Points, in no order, along strands that fork, close into loops and pass close to each other.
Two points are linked if the straight distance between their rows is under 46.6. Some points are linked to none.
Fiv: [  6   3  -1   5  17   5 -15  11  32  23  21 -10 -42  17 -25  -9   7 -27
  48  21   2   5   9]
Tozub: [ 13   7   9  16 -23 -11  -4 -22  42  50  -7   0 -43  -3  13  35 -13  -9
  25  19  -5  -2   1]
Vad: [  5   9  -4  34 -52 -21  -7 -13  23  25 -16   7 -33 -17  28  25 -24   3
 -14   7 -10   2  13]
Vem: [  9  33 -25  27 -32   7 -12  -7 -42  -1  22   0  17 -25   8  -4  18  39
  -3  -8  11  52  -5]
ruf: [  0  12 -24  16  -9   1  -4  -4 -14 -25   9 -14  -6 -21   4  -6 -21  33
 -21  -5  -6  20 -24]
fita: [ 11  -5   8 -24  61 -15 -27  17  22  24   1 -26  24  26 -27 -20  13 -27
  30  16  -6 -10  11]
ver: [ 21  -3 -12  -5 -14  -4   4 -21 -17 -16 -12  23  -5   2   6 -41  16 -29
 -39   0  -7 -14  69]
Rulak: [-25 -37  33 -34   3  21  22  21   3 -17   1  17  17  11 -10  21   4  -5
  -6   0  11 -16 -39]
nepor: [  5   6 -16   6   1  -5   7 -19 -13 -30  -5  -3 -21 -10   1 -33 -16  19
 -20  16 -29  -3  -6]
motup: [-13  15 -23 -13 -12   7  43  21 -27 -18  25  -9  33 -27 -30  29  -5  10
 -26 -43  22  35  -9]
kugim: [  2 -14   0 -26  52   5 -14  17   7   6   8 -26 -10   8 -36 -25  -2  -4
  46  22   2   4 -11]
tov: [-29 -29  -5   1   9  15   4  21  -7 -12  -5   8  10  11  15   4  -7   7
  -7 -28  18 -33  -9]
Bamav: [-32 -26  -5   0 -11  29   6  30 -19 -18  -1  18  12  13  25  13   4   4
  -2 -40  29 -22   1]
denup: [ 12   7   4 -18  53 -11 -24   3  29  11  11 -21   5  29 -24 -31  24 -26
  27  24 -10  -3  18]
zuz: [ -5   9  28  30 -37 -44 -22 -47  32   8 -30 -11  -6 -24  13  16 -16   5
  -7  18   5  15   7]
tav: [  8   7 -18  16  -2 -10   0  -7  15  -3 -13  14 -29  18  30 -23  13 -19
 -29  15 -18 -31  45]
mab: [ -4  21 -32   0   1   6  10  -8 -28 -38  11 -16  11 -16   1 -18 -33  50
 -19   6  -7  35 -15]
noti: [ 25  16 -14   4   6  -9 -22  -9 -49  -6 -19  -1  27   9  32 -31  27   9
  12 -12 -24  -8  44]
vitu: [-15 -29  26 -16  21  19   5  24  25  32   6   6 -15  36 -17   2   8 -33
  55   6  16 -27   2]
Rele: [ 37  14   6 -41  55 -29 -17  -6  21   4   3 -20  37  17 -14 -17  -1 -22
 -17   8 -41 -10  12]
piva: [ 24   6   9 -19  33 -11  10 -38  10 -21  -1  -3 -11   6 -15 -40  11 -21
 -15  31 -30 -13  14]
Vamol: [ 17  13  12  -4  20 -13  -9 -25  46   7   3  10  -3  38  11 -14  28 -38
 -19  30 -17 -26  34]
Gul: [ -2  22 -18  41 -55  -3 -19  -5  -7   2   1   5  -8 -23  17  13  -7  18
 -15 -22  13  29   3]
sima: [  7 -41  31 -46  42   0 -10  27   2  36 -35  -5  54  15 -37  11 -14 -13
  12  -2  -9 -22 -11]
Toz: [ -4   7  12 -17   6  -9  27 -10   4 -12  18 -19  34 -29 -32  40 -19   6
 -21 -23  17  29 -44]
mun: [ -5 -17  12 -18  52  -2   0   3   2  -1  -5 -18   7   4 -10  -9 -10   9
  17  17   5 -18 -30]
vosaz: [-21 -41  14 -46   5  20   9  32 -18 -24 -34  14  65  17 -10  20  -6   7
 -35 -15   4 -13  -1]
rabil: [-30 -25  -1  -9 -12  28   1  34 -24 -16  -6  22  28  18  29  14  15   0
   4 -41  31 -22  13]
puz: [ 10   8   1  23  -6 -11  -3 -16  11  -3   0  -2 -38 -12   5  -7 -13   6
  -8  17 -23  -3 -22]
vukez: [  1  -9  17   4   4  11   2   1  32  39  13   3 -38  15  -5  20  -1 -20
  50   8  10 -13 -10]
suvi: [ 19   4  -2  14 -47 -19  12 -16  -3   1  -8  21 -42 -23   6 -16 -13 -12
 -28  24 -30   0  23]
tede: [ 28  13   9  -3  12  -7  -9 -17  19   4  13  -8 -41  -3 -22 -19  12 -19
  28  37 -23  13  -2]
nosi: [-20 -22  30  -8 -12  17  19   6  16   1  12  17 -10   6   1  33  -7 -11
   6 -14  11 -14 -41]
tosa: [-14  -9  -6  10   8   9   4   3   0 -11   7  -3 -10  -8   6   5 -18  18
  -8  -8   7 -12 -36]
Som: [-18  19  -1  31 -42 -10  -3 -16  15  -1   1 -10  17 -27   1  32  -5   5
 -27 -48  29  21   6]
tovid: [-24 -26  21  -2  -7  20  19   8  13   6   7  16 -15  12   9  23 -10  -8
   7 -11  10 -30 -27]
Fibal: [ 17   9   3  11  -7   2  -3  -7  42  49   9  -2 -47   9  -4  17   0 -24
  45  26  -2   3   7]
favod: [  3  36 -11  41 -57  -9 -20 -15 -20  17   5   1  19 -28  12  13  22  20
  -9 -21  29  47  18]
Temib: [  5  14 -21  34 -51  -1  -9   1 -16   0  -6  15 -35 -16  29  -8  -3  13
  -8   4  -5   8  17]
sabuv: [ 15   8 -19   5  -8  -1  -7 -12 -38 -19 -18   9   1   6  20 -43  23  -3
  -7   0 -18 -11  54]
Mimun: [ 21   5   4 -10  15 -11  15 -35   2 -19  -3   1 -26  -4 -10 -35   2 -11
 -18  30 -35 -12   4]
Mes: [-14   3 -22  21 -11  27  -7  11 -34  -5   9   7  11  -1  30  -5  18  25
  11 -26  32   9  -6]
gipib: [-13 -13  47 -28 -29   4  19  12  17  -5  20  18   9   0 -13  50   6 -22
   5 -14   1   9 -37]
tufo: [ 11  13 -21  21  -7  -3 -19   3 -21   0 -23  13  -7  15  43 -24  27  -9
   2  -8  -7 -22  57]
Sopo: [ 14   0 -11   3 -10  -4  12 -20  -6 -22 -11  22 -24   3   5 -39   9 -22
 -39  12 -20 -18  48]
tobol: [-28 -42  30 -21  16  11  11  20   8   1 -13  14  19  21   0  14  -4  -7
   2  -7   7 -42 -18]
did: [ 13   9  -9   2  -4 -12  -5 -16  23 -10  -8  20 -11  23  20 -21  16 -32
 -41  10 -15 -28  55]
Bul: [ -1  -3  13   0  32   3  -2   3  36  29   8  -2 -25  28  -2  -5  16 -27
  35  21   8 -27   4]
redep: [  6  -1  10  12 -19   2   7 -15  42  50   2   3 -43   1  12  36 -12 -11
  32  12   0 -14  -5]
Kide: [  6   9 -17  23 -22  -3  -2 -11 -13 -22  -2  -3 -22 -18   6 -13 -16  21
 -21   5 -22   6 -15]
rida: [ 17   7   7 -22  56 -21  -6 -13  15  -2  -3 -22   9  17 -12 -28   9 -11
   4  24 -27 -19   4]
dos: [  9   2  21   8 -12  -6 -23 -12  32  28   7 -12 -30  -8 -17  25 -14 -11
  53  -2   5  15 -10]
fiz: [  5   8 -24  17  -6  -9 -12   2   2  -4 -19  14 -23  18  35 -22  18 -15
 -18   0 -13 -28  56]
Puzup: [ -8 -29  40 -32 -19  19   1  22  16   8  20  10  -8  11 -31  28  -1 -21
  54  -2   8  14 -22]
Gudi: [ -4  36 -12  35 -43  -5  -7 -10 -20  16  12  -5  25 -29   2  23  24  14
  -7 -42  33  45  13]
luvig: [ -7   2  18  13 -22  -7   6 -16  17  -1  14  -6   9 -21  -7  37 -17  -3
 -13 -35  14  13 -37]
Bak: [ 10  27 -21  23 -39   8 -11 -11 -45  -6  12   4   7 -20  12 -15  16  37
  -1   3   1  47   0]
Dipez: [-22 -18 -18  13   7  11 -11  22 -15 -11  -9   2   5  13  26  -4  -2  11
   1 -30  15 -28   9]
bor: [-10  -8  25   7 -28   4  10 -10  32  24  11  13 -18  -2  11  49 -19  -8
   8 -21   8  -8 -26]
zeku: [ 33  14  19   7 -12 -20   2 -33  11   4   0   2 -39 -19 -15 -12  -6 -13
   1  33 -34   9  -5]
pivep: [ 18   3   4  19 -61 -30   2 -15  -1   4 -14  18 -36 -29   8  -4 -21  -8
 -28  21 -27   8  26]
Vezit: [  7   7 -12  21 -14  -7   9  -7  26  13  -8  15 -52   9  28  -3   2 -14
 -18  29 -14 -24  24]
gikop: [-12 -37  21 -37  48   3   3  13  -3   6 -24 -11  40  10 -18   3 -19   7
   8   5   5 -21 -26]
Zilud: [ -8   3 -25  29  -7   8 -10   7 -13  -9 -10   6 -23   5  34 -16   4  12
  -1  -8   4 -19  16]
fafep: [-18  -8 -19 -17  40   7  10  10 -16 -27  -7 -16  30  -1   3  -6 -37  37
 -17   3  11  -1 -23]
Vanam: [-23 -18  -1  13 -10  18  10  11   7  -2   7  16 -17   1  18  16 -12   4
  -5 -25  16 -24 -22]
zaper: [-26 -11 -21 -26  30  21  21  24 -26 -32  -9  -6  50   0  -1   5 -31  31
 -23  -9  36  13 -12]
Kam: [ 13   5  27  14 -16 -16 -22 -25  33  26  -1 -11 -21 -16  -9  29 -14  -6
  36   0   4  16 -20]
Dovuf: [-10   6 -19  31 -25  11  -4   6  -5  -9  11   4 -12 -14  13  12 -13  18
 -14 -26  16  11 -19]
Bavub: [ 11   9 -16  27 -73 -19  -3   1   1  23 -18  19 -39 -20  30   9 -14  -1
 -16  19 -12   7  37]
pifa: [ 10   7   0   3  21 -16  -2 -19  25  -7  -5   3 -18  19  11 -23  14 -22
 -26  21 -24 -32  24]
dinuf: [  4   9 -22  23  -3   3 -22   4 -32  -1 -17   5   0  14  47 -23  25  12
  15  -7  -1 -16  35]
lev: [-18  15  13 -13 -33 -21  43  24  -2 -26  10  -1  30 -18 -23  51  16 -25
 -34 -46  -5  17   5]
sakil: [  6   5  -5   6  21 -10   1 -14  13 -13  -9   0 -21  11   8 -27   8  -9
 -21  20 -26 -29   9]
Lanu: [ 16   1 -11  13 -36  -7  15 -16 -19 -13  -8  18 -38 -17   2 -31  -5  -7
 -31  18 -24  -3  30]
Vuf: [ -2 -21  23 -36  14  14   2   6  -1  -3  16 -12   7 -16 -40  18 -15   2
  34   2  14  28 -49]
tizim: [ -6  16 -30   9  -4   1   6  -6 -14 -27  18 -16  11 -25  -6   4 -29  40
 -25  -8   1  34 -29]
lanif: [ 11  18  -7  21 -22   9  -5 -16 -54  -1  -7  18   8   1  39 -32  39  27
  14  14  -5   9  13]
noni: [ -6 -21   9 -23  56  -7  -4   9   1   1 -15 -19  26   7  -8  -8 -16   8
   9  10   0 -27 -22]
Supav: [ 10  -3  14   1  -4   0 -19   3  28  27  16 -12 -37  -2 -27  13 -11 -16
  59   0   4  12  -9]
Tosi: [-16 -37  44 -61   6  25   9  19   1 -17 -34  17  48  26 -31  14  22  -1
  -3  30  -8   4 -22]
Voka: [-17 -44  37 -33  11  23   2  29   8  11   2   8   4  25 -33   2   9 -20
  50   7  13  -9 -12]
sezol: [-19  -7  -5 -24 -14  16  43  26 -15 -28  20   7  27 -15 -19  31  -2   2
 -33 -27  18  18 -25]
tego: [ -8 -19   0   3  36 -11 -11  16   8   6 -16  -9  11  16  10  -2 -10  -6
 -10 -14  -4 -47   1]
Pebo: [ -3  -9  20  -5   5   5   3  -7  10   6  16  -6  -5 -14 -17  21 -16   3
  17  -5   9   6 -53]
beko: [ -1 -34  22 -35  51  -1 -15  26   8  31 -17 -17  35  22 -37  -6   0 -20
  31   6   5 -21  -1]
kofo: [-12  15  -9 -16 -31   7  46  38 -35 -18  27   9  26 -17 -21  36  30 -11
 -16 -47  10  30   7]
foza: [ -1  21 -23  34 -40  13 -13   2 -25   2  14   6  -2 -17  19   6  11  24
  -2 -20  21  33  -5]
ruku: [  7  -3  15  -2  15  -2  -5 -11  11   6  13 -13 -17 -15 -16  10 -14   9
  23   7  -2   8 -50]
vap: [  2  36 -12  31 -34  11   6  -6 -33  25  28   8  20 -21  12  19  40  20
   3 -28  32  41  -9]
gef: [-11  16 -23  18 -17  27   6   8 -37   1  26   8  15 -10  17   7  28  23
   7 -30  39  28 -13]
buref: [ 16  11   0  18  -7 -11  11 -18  33  21  -3  13 -50   7  18  -3   5 -18
  -8  38 -18 -19  12]
Pobis: [ -5   6 -29  15   0  13 -16   3 -38 -21  -5  -2   8   4  29 -25  14  33
  10  -9   3   5   9]
vepir: [ -3 -25 -11  -6  24  -4 -24  40 -12  10 -20  -3  33  11   9  12 -18  -1
 -11 -41  -3 -40  11]
nima: [ 15  10  23  23 -21 -22 -20 -33  28  22  -6  -9 -23 -19  -3  25 -16  -2
  18   8  -7  11 -18]
Bobe: [  2  11 -18  36 -60 -11 -11  -4  13  20 -17  10 -33 -18  33  18 -19  11
 -13   1  -3   6  19]
lovev: [  7  19 -23  23 -33  12 -11  -8 -45 -15   5   5  -6 -15  19 -26  13  33
   5   5  -2  29   5]
bovo: [-27 -46  19 -27  13  12   6  27  -6 -14 -22  10  37  16  -2  15  -8   2
 -15 -19   9 -34 -14]
Vok: [ 18   5  -3 -29  63 -29  -8   4   3  -5 -16 -26  36   9  -5 -17 -26   2
 -17   9 -37 -19   5]
lele: [-15  13 -38  -6  17  16   9  13 -35 -31  13 -11  28  -6   8 -10 -19  46
  -9  -8  24  29 -11]
Fizen: [-16  -3  -7 -28  47   8  19   2 -10 -25  -4 -16  29  -7  -4   1 -44  36
 -11  18  15  11 -40]
Siden: [ 19   5   7  -2  20  -2 -14  -6  15   8  13 -16 -37  -6 -23 -14   0  -8
  40  25 -12  12 -16]
Gika: [ 12  12 -17  19   5  -2 -28   3 -40  -1 -17  -1  21  13  43 -22  26  13
  18 -15  -7 -15  33]
kob: [ 29  12  13  -5   9  -8   3 -28  19   0   7   4 -41  -1 -17 -26  16 -25
  10  41 -26   1   6]
vefas: [-30 -38   4 -30   4  20  10  34 -19 -29 -17  14  49  15  -1  14  -3   8
 -24 -23  18 -17  -3]
tavag: [ 12  14 -13  18 -31   8  -5 -16 -57  -8  -2  17  -2  -7  24 -38  27  28
  10  15  -9  19  19]
Tatuk: [  8   0  -5  -1  44 -23 -14   0  13   0 -11 -13   7  16   9 -17   0  -8
 -16   3 -27 -37  12]
kotir: [ 15   0  -7   5 -17  -8  17 -19  -5 -18  -6  17 -36  -8   1 -36   2 -15
 -35  24 -26 -13  32]
lupug: [  4  -9   6   0   9   9 -18  16  27  22  20 -14 -38   7 -34  -2  -9 -17
  60   5   6  10  -6]
Nupe: [  6  -9   8 -13  34   3 -17   8  11   6  12 -21 -24   1 -32 -18  -5  -1
  51  18   1   8 -20]
gat: [ 12   8   5  14   8  -6   3 -14  35  24   5   5 -48   8   9   1   6 -18
  14  34 -12 -15  -3]
gasaz: [-20  11   9  -8 -24 -15  39   7  -2 -20  16  -8  33 -24 -28  42   7 -12
 -35 -53   9  21  -2]
Sos: [ 17  -2   7 -38  70 -22 -24  15  17  20  -3 -30  33  19 -28 -19   2 -18
  21  19 -14  -2   8]
gomal: [-17 -34  38 -24   7  22   8  26  18  19   9  10 -12  27 -19   8   6 -27
  55   9  11 -17 -11]
Lakif: [ 22   4  13 -10  10  -9   6 -36  26  -5   4  15 -24  16  -7 -34  22 -34
 -22  38 -19 -16  25]
pak: [ 25  17  12 -12  38 -21 -31  -4  47  20  15  -5  27  35  -5 -11  23 -39
  -5  14 -21 -15  18]
Govi: [  1   7 -28   6   2   4   4 -10 -26 -38  -4  -8  -9 -10   8 -32 -18  32
 -15   7 -23   5   0]
Rovof: [ -6 -20  30 -15   1  12   4   0  11  11  16   1  -5  -3 -22  24  -8  -5
  31  -5  10   5 -47]
bisi: [-18 -10 -15  24  -8  13   1  11   6   0  -1  10 -29   4  30   4 -12   7
  -5 -16  11 -26  -7]
rab: [ -1  29 -16  28 -27  20   3  -5 -37  16  25  10  16 -12  19   5  37  26
   8 -17  32  33 -12]
kemar: [-23  17   4   6 -16 -21  28 -15   5 -17   7 -21  36 -28 -28  35   2  -8
 -32 -54  22  21   2]
kamol: [ -5  25 -17  15 -26  12  18   8 -31   6  31   1  26 -22  -8  26  25  10
  -2 -50  37  40   1]
zenem: [-15  -1 -14 -12  15  10  24   7 -10 -24  14 -11  22 -19 -13  15 -29  27
 -24  -7  18  19 -45]
lunil: [-10   6 -26  32 -21  18 -11   9 -18  -3  -2   9 -18  -2  35  -5   5  19
   4 -16  17  -5   5]
devu: [ -5   3 -28   4  14   3 -17   5 -33 -28 -11 -12  13   3  24 -29   0  30
   1 -10  -6  -5  17]
Ged: [ 27  11   9 -37  58 -27 -12 -16  17  -7   3 -20  24  19 -16 -26   6 -19
  -8  19 -36 -11  15]
zus: [ 18   9  12  13  -2 -13  -3 -22  14   5   2  -2 -41 -12  -5  -7  -8  -1
   3  26 -26  -1 -21]
sovor: [-22 -13 -20 -24  42  11   9  17 -23 -28 -12 -14  47   2   2  -1 -37  35
 -18  -1  23   3 -13]
damu: [ 24   4 -16   2 -13  -4  -5 -17 -33 -14 -17  19  -1   4  17 -41  27 -19
 -16  -5 -12 -12  70]
Mupo: [ 13   8 -19  29 -54  -5  -1   0 -11   5 -13  23 -45 -16  27 -10  -4  -2
 -15  18 -15   5  33]
Nanu: [ 18  12   5 -13  34  -5 -18 -11  35   3  13 -11 -15  29 -19 -33  30 -34
  22  35 -10   1  24]
Kilaz: [ -7 -32  20 -35  52   7  -8  17   6  16  -9 -16  16  16 -32 -10   0 -10
  41  13   9 -16 -12]
zut: [  1  17 -18  18  -2  14 -13  -8 -51  -6   1   6  22   2  34 -25  29  35
  16   0  10  12   3]
Lumar: [ -2 -11  13 -12  34   7  -1  -3   5   2   9 -16 -12  -5 -15  -4 -10   7
  29  16   1  -5 -43]
geta: [-23  -5 -21 -19  23  20  28  16 -21 -31   9  -6  33 -10 -10   9 -28  31
 -26  -9  30  18 -27]
noron: [-13   3   0  22 -28   6   3  -2  12   0  14   0  -2 -20   4  29 -18   6
 -18 -31  15  11 -26]
Feso: [-10 -18  19  -6  29  10   2  15  31  37   6  -1 -13  38  -6   1  11 -33
  48   7  16 -32   7]
luf: [ -2   6 -20  39 -51   4  -9  -1   9  16  -7  12 -35 -13  30  20 -16  10
  -7 -11   7   6   8]
fera: [ -2  15 -29  22 -16  12 -12  -2 -40 -20   6  -1  -4 -10  21 -22   7  36
   2  -6   4  19   1]
samom: [ 22 -12   2  -5 -28  -9  32 -27  -2  -5   1  31 -36 -19 -11 -32  -2 -36
 -48  27  -5  -6  41]
kep: [ -4   3 -23  20   8  -1 -13   5 -14 -18 -13   0 -14   9  25 -24   2   8
  -8  -8  -9 -25  25]
nepi: [  2  24  -7  41 -67 -17 -27 -12 -13   6  -8   0   4 -29  16  10   4  21
 -15 -10  13  41  24]
puvi: [ -3   3  -5  24  -9  -1  -3  -7   7  -3   4  -3 -24 -16   7   6 -19  13
 -10  -1  -6  -5 -31]
tam: [-20 -49  42 -56  19  20   6  15  -3  -5 -28  10  47  23 -28  11   4  -3
   8  15   0 -12 -21]
Popa: [ 19  17  14  -5  32 -15 -20 -14  49  17  12  -2   5  40   2 -15  31 -38
   2  25 -10 -16  27]
sobig: [-14  16 -40 -10  15  21  26  20 -37 -27  21 -11  35 -11  -7   3 -16  37
 -13 -15  37  40 -13]
Geg: [ -9 -25  32 -21   1  17  -1  12  14  11  17   4 -11   4 -26  20  -5 -14
  47  -3  13   5 -33]
fetap: [-18 -49  39 -46  19  24   1  28   3   8 -13   5  22  23 -38  -1   7 -17
  43  14   9  -8 -10]
Sokal: [ -9  -1  -7 -20  31   7  20  -3  -6 -21   9 -15  14 -15 -11   7 -37  30
  -7  12  10  18 -54]
gival: [ 19   9  11  11   2  -6  -6 -12  34  34   9  -4 -49   4  -7   8   0 -19
  35  27 -10   1  -3]
nikiz: [  9  11  10   0  34 -14 -18  -4  53  34   8  -4   2  46   9  -3  26 -40
   8  22  -4 -26  25]
Pef: [-10  16 -14  -6 -23  18  38  25 -39  -8  30   8  27 -17 -13  29  30   0
  -5 -49  28  33  -1]
Tino: [ 30   4   6 -36  65 -29 -22  13  17  26  -3 -25  41  16 -21 -10  -5 -19
  -2  11 -28 -11   1]
reke: [-14  -5  25  -7 -24   0  18  -2  21  -4  21   6  11 -15  -9  47  -8 -10
 -14 -34  11   7 -39]
baz: [  3  10 -24  31 -29   5 -11   5 -16  -9  -9  12 -33  -5  29 -20   3   9
  -6   7  -7  -2  19]
fab: [  4   5  11   2  38  -5  -8  -1  45  31   8  -6 -14  37   8  -6  23 -35
  22  25   2 -28  19]
siti: [-13   4 -24  28 -20  20  -5  10 -14 -10   8   5 -14  -5  21  -1  -2  19
  -7 -20  16   4 -11]
zita: [-19 -33  32 -60   7  23  18  22  -2 -25 -42  18  56  23 -23  19  11   3
 -30  20  -5   3 -19]
muli: [  4   9  22  30 -30 -28 -18 -38  31  15 -15 -11 -14 -22   5  28 -18   2
  -1   1   0  11 -13]
vazof: [-10  16 -24   2 -14   5  25  11 -19 -16  26 -10  26 -26 -20  26  -6  14
 -25 -44  27  32 -14]
pamo: [-23 -39  40 -22  15  15  12  18  16  16  -4  17   4  31  -5  16   3 -22
  25   0   8 -41 -14]
turem: [  1  31 -32  18 -20  11   3   2 -31  -6  27  -9  23 -25  -5   7  10  32
  -6 -25  25  52  -8]
nem: [-17 -44  26 -48  34  11   7  13  -5  -3 -36   0  57  12 -22  13 -23   8
  -6   1   4 -16 -19]
tofo: [ 27   9  17 -11   7  -6   8 -35  25  -2  10   9 -33   7 -14 -30  20 -35
  -5  46 -20  -1  15]
Giv: [ -4   8 -30  -7  28   3 -10   7 -41 -33 -14 -16  37   5  22 -27 -19  42
   2  -6  -2   7  16]
sut: [ 25   9  16  15 -26 -29  -3 -35   4  -3  -8  -3 -28 -28 -12  -8 -17   1
 -12  25 -37  11  -9]
Fak: [-23 -38  27 -50   4  18  14  28  -6 -26 -39  18  61  22 -17  22   7   3
 -37   4  -5 -10 -10]
Bukoz: [ 17   9   6   5  19   0  -9  -1  33  27  14  -7 -45  14 -14 -10  14 -24
  40  32  -4   1   7]
miba: [ -4  -4  16  15 -23   4   8 -16  37  37   1   8 -35  -1  15  40 -18  -9
  17  -2   3 -16 -19]
nuges: [-10  27 -11  11 -34  -2  25   5 -25   3  24  -4  29 -26 -16  32  24  -1
 -10 -63  28  38  15]
Kar: [ 15  12   2   2  13 -17  -8 -21  36   0  -5  12  -7  29  13 -14  19 -32
 -37  17 -22 -30  44]
noser: [-17  -8 -22  14   3  17 -13  18 -25 -10  -5   2   9   7  30  -9   6  19
   7 -27  22 -13   5]
rufuz: [-19 -10  22   1 -27   9  18   3  20   2  16  14  -6  -5   3  44 -16  -7
  -5 -26  12  -3 -33]
kinok: [ -4 -44  36 -55  37   8   0  18  -1  20 -41   1  60  13 -34  15 -21  -1
   3   2  -5 -16 -15]
zev: [-16  11 -31 -21   8  22  45  27 -36 -26  23  -4  38 -17 -23  18 -10  21
 -23 -24  33  38  -8]
katig: [-18 -46  36 -40  26  16   8  16   0   3 -13   7  27  18 -23   4   0  -6
  22   8  10 -21 -26]
venav: [ 33  17  12 -26  41 -19 -39   3  41  19  20 -14  37  35 -16 -15  21 -41
  -2  12 -25   1  18]
vel: [-11   2 -19  33 -32  10  -4   5   9  12  -3  13 -37  -6  32  14 -14   9
  -6 -11   8 -11   2]
zito: [ -4 -24   7 -32  57   4 -14  22   5  11  -3 -27   8  14 -38 -21  -1  -5
  47  19   9  -3  -6]
sus: [ 16 -30  21 -39  52 -10 -15  31   9  44 -23 -12  49  14 -36   8  -9 -20
  14   0  -9 -21  -5]
fegam: [  0   5 -20  26  -9  -2   0  -1  13   1 -13  13 -40  10  30 -13   3  -4
 -18  14  -9 -28  26]
pilid: [ -1 -14  17  -7  52 -11 -10  11  22  23  -3 -13   8  24  -8  -9   9 -21
  20  10  -2 -35  -1]
rusop: [ 14   9  -4  21 -34 -17  -4 -24  -8 -14  -7   1 -27 -26  -2 -13 -20  12
 -26  14 -31  13  -5]
duko: [ -1  40 -12  27 -32   2   6  -6 -30  22  23   0  28 -27  -2  25  37  12
  -2 -45  35  44   8]
dopod: [ -5  23 -29  18 -20   5   8   4 -22 -12  22 -14  21 -28  -8  17  -4  27
 -19 -35  24  40 -10]
rovin: [ 19  15   4  -3  18   0 -11  -7  40  14  21  -4 -36  26 -15 -23  26 -34
  29  40  -7   6  23]
nagi: [  8   8 -26  12  -6   0 -11  -7 -37 -23 -15   5  -2   5  25 -41  14  14
  -2   0 -19  -6  40]
darek: [ -1   1 -15  15  14  -7  -4  -5  -1 -17 -10  -2 -20   7  16 -26   0   2
 -18   7 -20 -28   9]
siz: [-12  11 -36  -4  20  11   2   7 -42 -37   1 -14  28  -1  16 -23 -18  47
  -4  -2   8  20   3]
pem: [ 13   5  -2   0   8  -9  12 -28  -6 -23  -3  -3 -27  -8  -5 -32  -8   4
 -18  27 -37  -8  -2]
Ruli: [  3   8  28  25 -46 -48 -18 -41  22   5 -31  -5  -9 -29   9  10 -23   1
 -13  24 -12  14  11]
favas: [-15  15  -1 -15 -37 -14  47  40 -23 -23  16   3  24 -18 -23  45  25 -17
 -27 -43 -10  27  14]
kap: [  6  -1   1  -6  53 -19  -9  -6  16  -1  -8 -17   4  16  -1 -19   2 -11
  -5  15 -22 -33   0]
kupit: [-16  20  -9  17 -27 -11  18  -3  -7  -8  16 -13  28 -30 -19  34   6   3
 -28 -60  26  30   6]
mig: [ 15  16 -12  28 -65   2  -8  -2 -37  16 -10  29 -23 -14  37 -16  18  11
  10  20  -3  19  29]
Nudo: [ 13  10  12  26 -54 -37  -7 -24  11   8 -24   6 -25 -28  10   6 -26  -1
 -23  20 -24  11  16]
Voti: [  0  14 -32  -4   6   8   6 -10 -36 -44  -1 -11   6  -9   6 -35 -25  43
 -13  10 -17  21   6]
Sorid: [  9  10  11  26 -38 -22  -7 -24  34  36 -16   1 -36 -13  17  30 -19  -3
   3  15  -9  -2   0]

A tip is a point with one link. Name the tips that can be reached along the links from each point below, in the order of the rows.
Lumar -> Puzup, Lakif
zeku -> piva, tosa
Bamav -> rabil, foza

A fork is a point with three links, a tip a point with one. Leave the first point through the second and follow the links. Name the first fork or tip that comes.
Bobe, luf -> rufuz
Govi, Voti -> Kide
muli, nima -> Bukoz
Lanu, kotir -> nagi
mun, Lumar -> Puzup
Bavub, Mupo -> Zilud
